Each row is a point on a landscape with many valleys, with its height.
A ball rolls from a point to whichever of its 2 nearest points has the largest drop for the distance, and stops where none of them is lower. Distance is the straight distance between rows; heights are no part of it.
Z585 height 53.9: [-16   6  -9   7  14 -34  30   9 -22   3  -9 -15 -38  11  15   1  21  -6
 -20 -24   7   0]
Z913 height 69.2: [ 26  44  21  13   2   4  29  -7  26  15   9  -3  31  11 -13   9 -13  20
  27  -8  18  12]
Z435 height 57.4: [ -8  12   3  31   0  10   9  23 -11 -19   9  42   7   9  -7   2  23  10
  25   2  -8  12]
Z758 height 65.7: [ -5  23  36  21  18 -13  -9   6   5  26  22   4  30   0   2  25 -41   8
  19  17  -5   1]
Z538 height 51.6: [-55  10   9  20  21 -23  -2  -9   1   2  13   1  16  18   1 -27 -16 -12
  -1  13 -12  -4]
Z892 height 34.0: [-15 -21  22 -30 -25 -22 -18 -23  -7  -6 -37 -27 -18  -4 -20 -10  -3 -30
 -14 -15 -32 -16]
Z418 height 43.9: [  6 -47 -45 -19  13  21   2 -35  -6  -3  -4   2  -7  26  13 -29  31  -7
 -22  27   2 -31]
Z719 height 38.4: [ 18   6  17  22  16 -17  -4  33  -5 -21  31 -34   5 -22 -13 -39  43  -2
 -21  20   4   3]
Z560 height 34.5: [ 32  14   0   9  11   0  22  19 -18  -9  29 -11 -10   5  -6 -29  48  14
  -6   4   3 -18]
Z146 height 38.2: [  7 -15 -26   2  13  13  11   9  11  -5   8 -15  17 -11  18 -14  25 -13
 -20  25  38  29]
Z919 height 56.8: [ -7  20  13  17  29 -30  16   3   1  -7  23 -24 -23 -15   5 -13  22  11
  -8 -29   9  -7]
Z664 height 44.9: [-24 -25 -23  -4  -5   6 -23   3  -2  11  18  26 -14  11  24  35 -39  -1
  -7  26   1 -12]
Z254 height 21.5: [ 19 -13 -39   1  -3  17  27   4   4  -8  23  30  -6  -5 -23  33   5  -2
   6  27  46  19]
Z320 height 27.6: [-16  14  14 -16 -38   0 -30  -2 -34   7 -22   3 -14   7  -5   4 -30 -17
 -28 -34 -50  -4]
Z839 height 29.7: [ 10 -14  10 -32 -15 -16  -8   0  -4   2 -31 -52  -8  -1  -8 -31  11 -16
 -23  -3 -11 -12]
Z910 height 50.2: [-32  39  42   3   9   5   6  12   6   3 -13  14  14  43 -22 -34 -13  -7
  10   6 -28  -2]
Z297 height 60.1: [ 31  14  25  21  -5   3  20  26  12   8  28   5  15 -21  24  31   3  12
  23  23  12  12]
Z36 height 41.4: [ 16  34  37  24   8   6 -10  38   5 -24  21 -15   8 -12 -16 -29  32   6
   3  -8  -4  12]
Z703 height 48.8: [-19 -27 -45  -3   8  30   9 -22   8 -20 -24  43 -12  -5  19   0  19   6
   1  -6  10   7]
Z889 height 37.4: [  9  25  -2  12 -25 -25   5   1 -17  -5  43 -13  10 -38 -31  -9 -24  -4
 -13  -6  -2  17]
Z641 height 46.8: [ 15 -13  34 -19  -1 -13  -8 -25  19  25 -12 -11  -2   4  -8  37 -21  12
  32   4  -7 -28]
Z345 height 37.5: [  0 -16 -36  20  17  11 -17  -9   7 -28  -1  29   1 -19 -36  13   8   4
  10 -11  24  27]
Z325 height 51.1: [  2 -16 -24   6  24 -19  24  -1 -24 -15 -34 -23 -35  10 -12 -11  41 -28
 -25 -19   8   3]
Z182 height 54.9: [  1  -5  13  15 -10  -1  29   8  -3 -25  15   1  14 -27   7 -15  54 -17
   0  20   2  25]
Z481 height 25.8: [-23 -14 -26 -12   5 -16   8 -33  14  25   4 -10   7  24   4   1 -26   1
  -4  15  18  -6]
Z552 height 32.5: [ -5  31  25  -5 -22 -25  18  -1 -14   8  24  -6   4  -1 -35 -14 -24  -3
  -3   5 -18  -9]
Z702 height 42.4: [ 13 -33 -37  15  28  -6  13  16 -11 -13  15 -19  -3  -2  -9  -9  33 -25
 -34  44  37  14]
Z194 height 46.9: [-15 -11 -30  -3 -27 -20  29  -9 -20  -4  32   6 -18 -23  19  -1  -4 -13
 -19  22  -4  -8]
Z332 height 34.7: [ 22  -4 -35 -19  -1  12  27 -36  10   2   6 -13   5 -11   8 -20  15   7
 -10 -18  26   1]
Z912 height 57.2: [ 28  -1  29   4 -13   2  27   8  10  -5  31  -2  22 -23  -5  -8  33   3
  25  35   2  -5]
Z221 height 44.3: [ -7  21  45   8   9  -7  -9  40   5   8   5 -27  14   3  19 -30   9   1
  -4   9  -9   0]
Z490 height 60.0: [-10  -5   4  13  10  10 -14   9  -5 -24 -16  30 -15  -1   9  -2  27  13
  21 -24 -18 -11]
Z75 height 46.7: [-23 -33 -39  -2   0  -2   3 -30  -7 -15  -5  -7   5  23  -5 -39  15 -26
 -14  37 -14 -23]
Z706 height 26.1: [ -3  18  43 -26 -35  10 -23  -7 -15  28 -27   6  -1  25  -5  23 -28  -1
  -5 -13 -48 -17]
Z573 height 25.6: [ -1 -14  15 -16  25 -20  30 -20  22  23  -5 -26 -10  -5  37  10  19  11
   5  -1  18 -16]
Z499 height 28.1: [ -6  35  38   8  -5 -41  17  18 -22   4   0 -23 -10 -11 -34  -2  -6 -13
 -17 -21 -11  12]
Z327 height 48.5: [-15  10  33 -17   1  11   2  -7  20 -11  -7   3  -3  23 -15 -44   7  -3
  12   7 -32 -32]
Z849 height 21.3: [  9   2  28  -5   6 -28  -2  19 -10   5 -18 -25 -21 -19 -10  23  11  -4
  -3 -29   9  16]
Z365 height 49.3: [-52  -8 -12   6  -3  -6 -12 -21   0  -6 -10   9   9  33   6 -33 -10 -13
  -9  15 -31 -15]
Z624 height 63.0: [ 25  11  34   6  -1  -6  -2   9  13  26  11  -2  15 -24  41  39 -38   9
  21  16  -4  -7]
Z894 height 32.4: [-12 -28 -29 -19  16   2   2  -5  18  19 -11 -22   7  15  18   2 -10 -10
 -17  25  43  13]
Z110 height 30.7: [ 15  15   1  -6  -3 -12   2  21 -21  -3  12 -15 -27  24 -12 -24  18  10
  -9 -11 -15 -36]
Z722 height 71.5: [  7   2  10  -5 -18  -3 -10   8  -2  18   0  -5  29 -24 -17  27 -36 -15
  -1  12  16  44]
Z578 height 39.3: [  8 -22  -8   1  13  -1   8 -23  16  -2   2  24 -13 -21   1  47  -2  12
  35  -5  17  -7]
Z444 height 63.8: [ 26 -11 -25  -7 -20  21 -28  26 -24 -22 -10  13 -16  -1 -21   4   8   0
   4 -13  -3   4]
Z34 height 42.1: [ 14   2 -11  20  26  25  11   4  18  -9  11  -2  25   6  12 -17  42  11
   3  10  30  23]
Z373 height 37.6: [ 21  35  44  -9 -17   3  -3  13  -5  12  -8  -6   7 -11  -5   5 -17   6
   9 -28 -20   4]
Z205 height 42.8: [ -3  -4 -35  21  28  -1 -35  -1  -4 -28   8  13 -12  -7 -33  -6   3  12
   6 -36   9   3]
Z165 height 43.5: [-15  20  -9  10  -4 -29  10  31 -18  22   6 -24   2 -15  16  12 -33 -10
 -48  -1  23  41]
Z360 height 39.7: [ 15 -19 -18 -20  17  14  22 -41   7  -3  -1  -2  -2   6   6 -23  35  11
   2  -6   4 -29]
Z857 height 42.0: [ 18  34  51 -12  -2  -1   8 -22  19  26 -20  -6   2   2  -2  26 -40  12
  25 -27 -22 -18]
Z67 height 10.6: [ 44   7  14  -9   6   3   2   5  18   5 -13 -30  -7 -30  -2  18  13  13
   3 -39  27  18]
Z625 height 64.1: [ 30 -17 -31  -5  19  44 -37  11  20 -14 -15   9  -7  -9   5  11   0  18
   5 -25  30  12]
Z646 height 55.2: [-27  19  -2  27  11  19 -40   4 -14   4  -1  47   6   9  19  23 -42  21
  10 -21 -31  -3]
Z594 height 61.5: [ 37 -22 -19 -14   0  36 -23  33  -4 -22  -7  17 -28 -24  13  18  19   5
   1 -18  16   4]
Z831 height 45.6: [  4  21  14  18  23   7   8  -9  35  -7  11 -24  38  -3 -16 -29  24   7
   5   0  26  29]
Z957 height 62.6: [ -1 -31 -10 -11  12   2 -25  -2  -7 -15 -13   1 -34   6  14  -4  31   2
  -2 -15 -14 -30]
Z397 height 67.5: [ -2  39  32   6  16  -8  13  -5  22  27  20 -10  26  24 -11 -10 -37  18
  17  11   0 -17]
Z996 height 26.8: [  0  13 -12 -11  -6  -9   2  -5 -17 -14 -16 -27 -37  18  -2 -44  15  -5
 -28 -38 -26 -29]
Z279 height 55.1: [ -2  -4  -8  22   4  21   9  34  -5 -15 -12  46   2  14  -3  28  25  -1
  17  15  17  35]
Z896 height 30.6: [  9 -26 -16   2  12  -4   6 -11  -1 -15   8  13  -2 -15 -27  13  26  -3
  15  12  19   4]
Z391 height 52.4: [-25 -10 -20  13  12  22   8  -2  10  -9 -39  48  11  18   2  12  15   7
  21   2  14  29]
Z929 height 64.6: [-16  -4  11  20  29   4 -55  -5  20 -12   6   1  24 -20  -1 -12 -22   9
  19 -15  -7   4]
Z836 height 67.6: [ -6  -9   2 -10  -1   9 -17 -22  17 -13 -22  -4  26  -1 -30 -24   1  -6
  17  -6  -1   6]
Z873 height 39.1: [-13 -30  -9 -26 -29  -5  -4 -30  -6  -7 -33   9 -17  -8 -10  10   0 -18
   4 -12 -18  -3]
Z167 height 31.2: [ -8  17  52  -8  -8   2 -15   2 -21  35 -17  17  14  16   6  50 -36  -2
  11   4 -36  -8]
Z827 height 32.6: [-37  -2  -9 -15 -11 -20  -1 -35  -4  40  -7  -2  12  23   1  27 -53  -8
 -17   9  -2   3]
Z11 height 50.3: [-28 -19  11  -9 -30 -26  23  -3 -19   6   7   5 -11 -12  27   8   1 -23
  -8  28 -20  -6]
Z291 height 49.4: [-28 -25 -16   3  12   3 -24  33 -13   1  -3  11 -15  14  32  17 -11 -12
 -13  19   8   7]
Z199 height 45.5: [ 25  -2 -45  32  26  -4  28  13 -21 -17  14 -31  -9   5 -15 -23  43 -17
 -50  15  30  21]
Z984 height 59.6: [-17  -5   4  21 -15   1 -16  25 -28 -25   5  38  11   1 -17   0   6 -15
  15  19 -27  13]
Z361 height 46.6: [  8  19  51 -10   1  14   6  12  26   3  -3 -12  11   7  12 -34  11   5
  19   7 -18 -20]
Z298 height 55.6: [ 17   6   2 -11 -40  25 -26  26 -20   4   4  19 -14  10  24  13 -12  14
   2 -11 -36 -20]
Z944 height 38.5: [-22   6 -20  -5 -10 -14 -17   3 -20  20   2  -7  -3   8   6  12 -45 -12
 -29  -7   2  14]
Z396 height 11.4: [ 20 -21 -41  -9  -9   5  29   9 -15 -18  -5  14 -33  -9 -40  30   9 -27
 -19  13  43  22]
Z923 height 69.1: [-22   7  11   4  14  22 -20 -29  32 -19 -31  22  22   4 -25 -31  -8  15
  30 -18 -18  -7]
Z472 height 53.1: [-33  -5   0  25  24 -30 -15  21 -11   3  10  -9   9   7   5  -6  -2 -13
  -8  16   9  16]
Z688 height 42.2: [ -4  10 -20  15  -7 -14  14  -2  -4  -9  45  -2   5 -29   3  -9  -4   1
  -9   1   9  12]
Z215 height 33.0: [ 16 -23   5 -21  19   7  -3 -26  33  21 -10 -17 -10  14  41  12   7  23
  15   2   5 -40]
Z260 height 50.8: [ -4  -9   2 -16 -23   6 -14 -14   5  -3  20  -7   3   7   6 -28   0   5
   2  19 -30 -38]
Z917 height 24.8: [ 10 -21  -7 -16  11 -25   1  -8   1   6   0 -42  -4  -5 -11 -21  14  -4
 -16  13  11 -16]
Z668 height 28.4: [  3  12 -37 -18 -15  16  38 -13   1  11 -11   7 -11  10  24   2  -3   7
 -10 -24  25  12]
Z19 height 47.1: [ -3  33  23   6   3 -15   2  35   1  25  -5 -37  14  -6  32  -8 -13   7
 -27 -12  12  31]
Z616 height 69.3: [ -1  -1   7   2 -16   9 -21  -9  12  -9  -7  -3  44 -29 -22 -10 -14 -15
   8   2   6  38]
Z945 height 21.9: [-24  13  -4  -4 -21   2 -28  -6 -15 -25 -22   0 -20   4  -5 -37  -7 -11
 -17 -42 -47 -14]
Z729 height 53.3: [ -1   8   9 -11 -49  21 -18 -10  -4   0  21  24  -6   8  20  -7 -13  13
   1   2 -54 -43]
Z878 height 52.9: [-13  -2  32   3 -20 -18  25  21 -16  -6   1   0   1 -19  17  -4  28 -21
   2  18 -12  14]
Z548 height 49.5: [-22 -43 -14 -11  -8 -15 -20 -16   0   5  23   8 -24   3  19  24  -8  -1
  -6  29 -10 -35]
Z323 height 17.2: [-17 -10   4  -6  22 -40  33 -26  12  20   8 -27   3   6  -4  -6   7   2
  -3  18  20 -13]
Z90 height 71.4: [ 16  23  -6  22   4  21  20  -1  26   7  -4  20  25   1  11  33 -10  15
  24  -8  29  38]
Z532 height 20.6: [  1  -2 -42 -16 -26  19  21  14 -17  -5 -15  24 -23   6  -5  21 -17 -17
 -18   0  25  23]
Z643 height 38.6: [ 27 -23 -20 -28  -8  23 -10 -29  29  22   4  -8   4  14  17  12 -13  24
  14  15   8 -35]
Z341 height 58.7: [ -1   5  22  15   4  16 -27   0   4  -2 -17  34   9 -13  10  34 -26  13
  34 -16 -26   0]
Z145 height 48.3: [ 31 -18 -48  15  25  12  34  -2 -32 -18 -15  -2 -22  20 -21 -17  54 -22
 -34   4  22   8]
Z967 height 73.3: [  6  -9  -8  -9  -9  16 -10  32   3   9 -21  -1  13  -3 -16  30 -25 -26
 -14  18  45  52]
Z948 height 44.6: [-11 -26 -35 -20 -27  23   5 -43  10 -18 -15  37  -5 -19   3   1  -3   4
   9  -7  -8  -4]
Z415 height 43.3: [ 28   9 -14  -6  -6  20 -12  -7  24  28  14  -6  24  20  17  12 -44  29
  22  13  10 -20]
Z516 height 34.6: [ -1  29  -5   5   3 -11  -4   5 -14   6  28   5 -25  30 -14  -4 -20  28
   2 -25 -16 -36]
Z935 height 61.9: [ 13  14  26  26  26  15 -51  -4  22  -4   1  14  27 -18   1  18 -39  18
  37 -13 -19  -8]
Z452 height 58.5: [ 18  -6   2 -12 -17  18  -5  17   1   1  -7   5 -12 -16  38  16   0   6
   6 -13   0   2]
Z954 height 20.1: [ 30  26  19  -9 -15  -3  36   2   8   2   0 -34   6 -27   6 -12  28   7
  -9 -22  19  23]
Z226 height 52.2: [-30  36  20  19  14   5 -14   9 -15   2 -12  34  12  28 -19  -1 -23  11
  14 -22 -27   4]
Z557 height 50.7: [ -2 -26  10 -17 -11 -24   1 -18   3  20  16  -2  -4   6  -9  27 -13   7
  16  36  -7 -34]

For each start below, name the point where the ball stops.
Z397 | Z67
Z90 | Z67
Z194 | Z67
Z75 | Z396
Z585 | Z146
Z391 | Z323
